Points, in no order, along strands that fork and pass close to each other.
Two points are linked if the straight distance between their rows is under 52. Some points are linked to none.
Q58: [ 15   1  18   0  23  -6  -4  11  -3 -36  18 -16  16  11 -26   4   8   8
   7  20 -16  -9 -15]
Q42: [  7  -6   8  10  11  17 -11  16  16   7   9  23  -7  20   9  15   8  -9
  -6 -18  13   6 -10]
Q212: [ 17  13  13  -5  -7 -14  -1  16  29  27   0  13   3  -1  -3 -19  -5   9
  21 -11 -24 -29 -14]
Q778: [-20  14 -23  -1   0   1  -1 -14 -27 -21 -16 -25  -3  -1  -8  11   4 -41
 -15  14 -17  24  11]
Q258: [-14  34  10  -4  -1  11 -11   3   6  17  17 -14  -1  -4 -11   3  19 -21
  18 -11 -30   9  -5]
Q490: [-12  -8 -16  10  -9   1  -8   8   3  29  -6   2 -25 -13  11   9  -1 -12
 -16  -4  16  18   3]
Q706: [ 24   2  21   6  -3  10   0  10  20  -3  22  28  22  14 -18   9  -9   4
  -1 -27  -7 -15 -18]
Q938: [-19   7   0   3  16  -7  -7 -11 -12 -36   4  -2  -1   3 -19   8   4   6
   6  23 -21  12   4]
Q264: [ 10 -20  -7  16   8 -10   8   0 -12  16   1   7  -9 -12   7  -4   5  31
 -25  12  22 -21   5]
Q165: [-13   7 -12 -16   6  -1  -6   1 -25 -13  12 -11   4   8  -5  15  17 -14
   4   2  -7   8 -10]
Q261: [  4 -14 -15  11  -2  18  -6   2   6  -5  -1   8  -3   0  32 -15 -15 -10
  11  -9  21   3   2]
Q498: [  8  -2 -11   6  -2  16  -7   4  11  -3   3  22  -7   3   6  -8   8   8
  -9 -30  10 -11  19]
Q523: [ 19   6 -32  29  12  -1   1   8  -4   4   2   8   0  -8  18  -9   7   0
 -11  -4  22  -8  -5]
Q154: [-16 -26  -4   2 -29   9  -2  -1  -3  21 -17  -8 -20 -15   7  13 -21 -10
 -26 -10  23  27   5]
Q141: [  1  20  16 -12   8 -11  -3   5   7   1  -7   3   6   3   3 -13  -4   8
  32  15 -25 -19   0]
Q97: [ -6  19   6   7  17   7 -16  -1  13 -22  -6  11  -1  14 -11   5   2  -1
  17   2  -2  29   5]
Q588: [ -3 -23  -4  17  -7  -4  -4   2  12  15   3  36  -7  -2  16 -26  -8  24
  -2   1   1 -17  -2]
Q892: [ -5 -22  -5  -9 -28  -1  20  -9 -17 -23 -12 -25  -5   1  -1  13 -22   1
 -16  10  22  16  13]
Q887: [ -1 -30   2   1   6  -3  18  -4  37   3 -20  18  -6   6  -5 -21  -3   5
  -7  -9   5   4  -6]
Q790: [  0 -18  21   2  16   4  14   5  29  -5 -13   0   2  18  -6 -10  -1  -1
   3   6   7  14  -5]
Q563: [  3  38  26  -5   3  -5 -20   6   7  22  12  -2   7   6  -9  14  15 -22
  14 -22 -22  13 -16]
Q227: [ -7  19  12  -7   5 -13 -24   0 -12  -2   1   5  18  -5   2   2   6   2
  23   8 -25 -17 -11]
Q669: [ -7 -12  -2   0   7  -5   3  -6 -16  -2 -20 -30   3 -19  11  -7 -12  -2
 -17  23   6 -16   8]
Q440: [ 12  -7  -4  11  -5   7  -4  11  22   8   5  31 -10  20   6   5   5   1
   2 -30   1  -9  -2]
Q326: [  3  20   8   7  -4   8   4  -7  21   4  13   6  -7 -20  -3   5   1 -10
  13   3  -4 -13  12]
Q912: [-16 -32 -16  -6 -16 -19  14 -10 -37 -20   5 -31  -5  -5   1 -15 -12  12
 -20  35 -12   1  12]
Q461: [  0 -17  16  -7  19   6   6   5   4 -12 -12 -16   2  13  -4  -6   7  15
  -7   9   9  -7   0]
Q289: [ -3  11   9  -1   1  -5   1  18  16  28   3  -2  -2   5  -4  -6  10  -1
  13  -6 -17 -16 -20]
Q707: [ 22   8  35   3   7   8   0  14  10 -22   9  -6   9  25 -31   9   3  23
  19  12 -15   1 -14]
Q864: [-22   4 -23   6  -5  -5   1  -9 -30 -17 -15 -35  -6 -15  11   6  -9 -22
  -9   1  -5   9  10]
Q581: [-17  14 -18  -3  10 -17  -7 -15 -19   0   9 -13   7 -17  -8  13  13 -24
  -6  11  -6   7  -8]
Q430: [-15  12  26   4   6  22 -17 -12  11  31  19   0   2  -6   7   1   1 -21
  -1 -37  -3  10  -5]
Q221: [ -4   3  16  -6 -10  27 -17 -10  21  19  12  19   1   0   7  -8  -3 -18
   9 -40  -3   1  10]
Q804: [  4  17  -4   7  10   6  -7  -9  16  11   0   6  -3 -34  16  -6   2  -5
  -4 -11   0 -16  22]
Q160: [  2   6  -8   4   5  13  -5  13  13  27   1   8  -7   2  13  -1   2 -16
  -6 -11   8  14  -5]
Q643: [  2   8   5   5  11   0  -9  -1   8 -25   5  12   6  -1 -16   7   6  21
   1  14   3  13   3]
Q794: [ 21  -4  26  -1   1  22   7   7  20  -9  13  11  10  36 -33  -5  -1  16
  10   4  -4  12 -11]
Q801: [-16  -3 -17  -2 -11 -11   1 -11 -48 -19 -20 -29  -4 -12   4   2 -28 -15
 -19  19 -27  13  25]
Q220: [  6  17  16 -24  13  -1 -17 -10  11  10   7  10  15  -3   5   5   6 -20
  14  -7   4  10   4]
Q283: [ 30   7  20 -17  -9  -7  10  -5  18 -16  11  22   1  14 -17  16   3  -5
  34   7   1   0  -6]
Q468: [  1 -11  -6   8 -12  28 -12 -10  23   6  14  28  -3  -5  14  -8  -9 -13
  -9 -38   8   4  20]
Q884: [ -7   4  13   0   5  14  -3 -12  11 -12  -4   7  -1  23   4   3   6 -20
  26   2  -1  20   2]
Q968: [-31   2 -13  -8   5  -6  -2 -15 -25 -35 -11 -11  -7  -2 -22   9   6 -19
  -9  23 -28  22  14]
Q383: [-16  -5  -8   5  -3   4  -6  -3   4 -15  -9  -1 -14  13  19  -7   2  -6
  23  -5  14  15  -4]
Q204: [ 14   4  16   0  -5  12   2   3  19   1  11  17  20  23 -19  -8  -5   3
  18 -25  -8   5 -20]
Q502: [  3 -12   7  -9  -3   3  20   7  28   5   9  25 -15  15   4  -3   2   9
  13  10   0  -9  -9]
Q119: [-13  -8 -10  -9 -20  16   9  -9 -13 -17  -9 -21 -13  11  -4  13 -12  -8
 -10  22   5  21  14]
Q545: [ -8   7 -13  11   5  -4   7 -11   9  -9  10  -7   2 -27 -11   3  -1   0
  14   6  -1 -19  -3]
Q603: [ -9  13 -30  33   5   5 -10  -1 -16  10   5  -2  -1 -10  13  -1   8  -2
 -10 -10  16   3  -4]
Q689: [ 16   2  26  -3   1 -12   0  12  28   6  -7  12  -8   1   2  -8  -5  23
  19   7 -25 -29   6]
Q168: [ -3  -9 -21   6   0  -8  28 -11  14   4   0   2  -1 -14  -8 -11   4   4
  -3   4  13 -19  -2]
Q876: [ 18  28  33 -17  -6  -7  -8  17  14   1  -7   2   2  23 -15  13  10  11
  14 -17 -22  -8 -16]
Q609: [  4 -29 -16   9   6  -2  31  -5  32  -1  -2   6 -12  -7  -7 -17  -1   4
 -15  -9  19  -8   3]
Q218: [-17 -20 -20  -1 -21  -9   8  -9 -49 -13  -8 -35 -11 -15   1   3 -12  -4
 -25  27 -14  -9  18]
Q965: [-13 -20   2  -2 -22   2   8  -7 -21   1 -28 -23  -9  -7   9  13 -26   1
 -23  -7  24  12  10]
Q539: [  0 -13   9  -7   9  -1  21  10  10 -12   7 -12  14  19  -8  -5   6   9
   8  -6   5 -21 -18]
Q751: [-16  -2 -19  19   0  -6  11  -2 -16  -6   6   0   3   2  12 -16  -6   9
   5  26   6   4 -16]
Q246: [  7   5  20   4  15  -6 -19   9   5   2  11   7  12  -7  -4  21   6   3
  13 -16   2  -5 -20]
Q95: [ -8   4  -1 -10  10  -7  10  16   2  12  -2  -8  -9   0  -3   0  12  -9
   6  19 -12  -7  -7]
Q375: [  4   0 -14 -14 -12  20   9 -13  -2  -2  -2  -5  14  -8  -7 -19 -16  -7
 -17  -8  15   6  12]
Q658: [  1 -16 -18  -3 -14 -28  18   2 -46   3 -28 -36 -16 -12   4   1  -5   8
 -30  28  -1   0  23]
Q214: [ 10  -2 -13  14   6  13 -11   9  15  36  -4  13 -10  -7  31 -15   0 -29
 -21 -25  -2  20   8]
Q172: [  9   2  -3   6   8  -4 -25  19  -8  15   4  15   2  -4   1   6  16  30
 -11  -4   7  -6  -3]
Q986: [ 26  22  32  -3  -6  -8  -4  19  -1 -12  -2 -10  11  23 -25  26   7  13
  18  -1 -33  -3 -17]
Q930: [ 24  28  26 -14 -10  -2 -22  13  17  12  -4  12   2  12   0   3   3   2
  16 -48 -20  -9 -10]
Q902: [ 20  -5  24  -4  12   2 -11  11   8   0  15  22  15   7  -5   8  -7  23
   4 -12   5 -18 -17]
Q228: [-16  13 -25  13  -2  -4  -7  -6 -15  12  11 -17  -7 -18  12  12   4 -21
   4  -2   6  10 -13]
Q250: [-13  -1   7 -13 -12  10   2 -19  -8  13  -1   4  15 -10  -8   4 -21 -10
 -14  -1  15  27   7]
Q75: [ 17 -27  -8  22   0 -14   4  -4   5  12  -4  24  -4  -7  14 -27   6  31
 -13  -2  12 -27  10]
Q877: [  8  20  21 -19  -5 -11  -7  -8  14  -6   2  13   6   2  -9  20  14 -16
  31  -4 -14   3  -2]
Q646: [ -8   0  10 -11   3  -5   4   2  -8 -14   9 -16  10  15 -13  18  20  -5
   7  -4  -5 -23 -14]
Q32: [ 14  -1 -22 -11   1  -7  10  -7 -14 -10  -7 -12  22 -12  -4 -13  -8  10
 -14   5  22   7   9]
Q433: [-10  -3  -7  -5  -2  22  17  -4 -15 -11   5 -17  -5   6  -3   7  -2  -8
 -10  19   5  -8  15]
Q686: [ 11   0 -28  12  10  -2  -1   6 -13  -5  12  -2   2   4  13 -19   6  12
   7  14   3  -8 -11]
Q232: [ -3  -3   4 -15   7  -2 -13 -11  -4   8  -1  -2  13 -17   3  10   2 -15
  -5  -3  18  18  -5]
Q818: [-12   1   3  -3   0   4 -30  10 -21  25  13  -4  -2  -9   6   1  18  12
  -6 -13   5  -7  -2]
Q805: [-16  19 -12   7  17 -14   4  -4 -15 -21 -10   0 -11  14  12   9  15   1
   4  17   9  10   9]
Q262: [ -6  -3   4   7  10 -15 -11  -4  -7   8  -4  16  -1 -11  -3   0  12  35
  -7   2  11 -21   6]
Q596: [ -5  -9  13 -17   4  15   0   0   7   3   6   4  21  22 -13  -5   6   0
   7 -16   6   2 -24]
Q719: [  0   0  -8   4   4   0  -3  -6  -3  11 -15  -4  -1 -29  19  -8  -9   2
  -7   9  12 -10  19]
Q994: [-17  -8 -26  10  -7 -17  22  -9 -27 -16   0 -20  -2  -4   6 -14  -8  20
  -9  27   3  -4   1]
Q72: [ 16  22  29 -15  -3   5 -22   6  16  10  18   6   7   5   0  18   8 -23
  19 -42 -11  -1 -14]
Q39: [ 19   7 -20 -20  14  -5  -5  -2  -9 -27   2  -2  15  -2   4   1   5   2
  -3   5  18   9   8]
Q917: [ 12  -7   5 -18 -11  -1  17  -8  11 -14  18  13   1  24   0   2   4   1
  24  21   4  -2  -5]
Q939: [  5 -13 -18   8 -18 -23  15   5 -26   8 -40 -32 -12 -22   4  -3 -10  14
 -28   8   2  15  20]
Q150: [ -7 -14   1  -5   7   4  18  -7 -31 -11  -7 -24   8   2   1   8 -19  -5
 -24  31   4  -8   1]
Q964: [-22   4   4  -7   1 -13 -27  -4 -22  12   9  -2  10 -22   3  -2   4   3
   6  -1  -9 -12 -11]
Q935: [ 23 -21 -18  14 -25 -16  34  12 -20   3 -34 -25  -8  -9   9 -13 -27  27
 -27  12  12  19  20]
Q622: [ -1  -8  -5  -2  -6   7  18   1  28  24  -1  24 -17   6   0  -4  -7 -10
   5  15  -2   2  11]
Q783: [ -2  -6 -12  16 -14   9  14   1  14  18   4  31 -21  -7  16 -16  -9  13
  -8   6  -1  -5  17]

A fork is a point with three links, a tip a point with one. Leave the first point through the second and follow the links. Name the first fork or tip that comes.
Q669 / Q719 | Q539
Q622 / Q783 | Q95
Q818 / Q172 | Q39
Q383 / Q884 | Q218
Q609 / Q168 | Q160

A fork is a point with three links. Follow the links from the first point to the second and name the forks in between, in order.
Q968 / Q930 | Q218 Q539 Q204 Q707
Q42 / Q539 | Q160
Q498 / Q246 | Q160 Q539 Q204
Q658 / Q892 | Q218 Q539
Q986 / Q669 | Q707 Q204 Q539
Q433 / Q218 | Q539
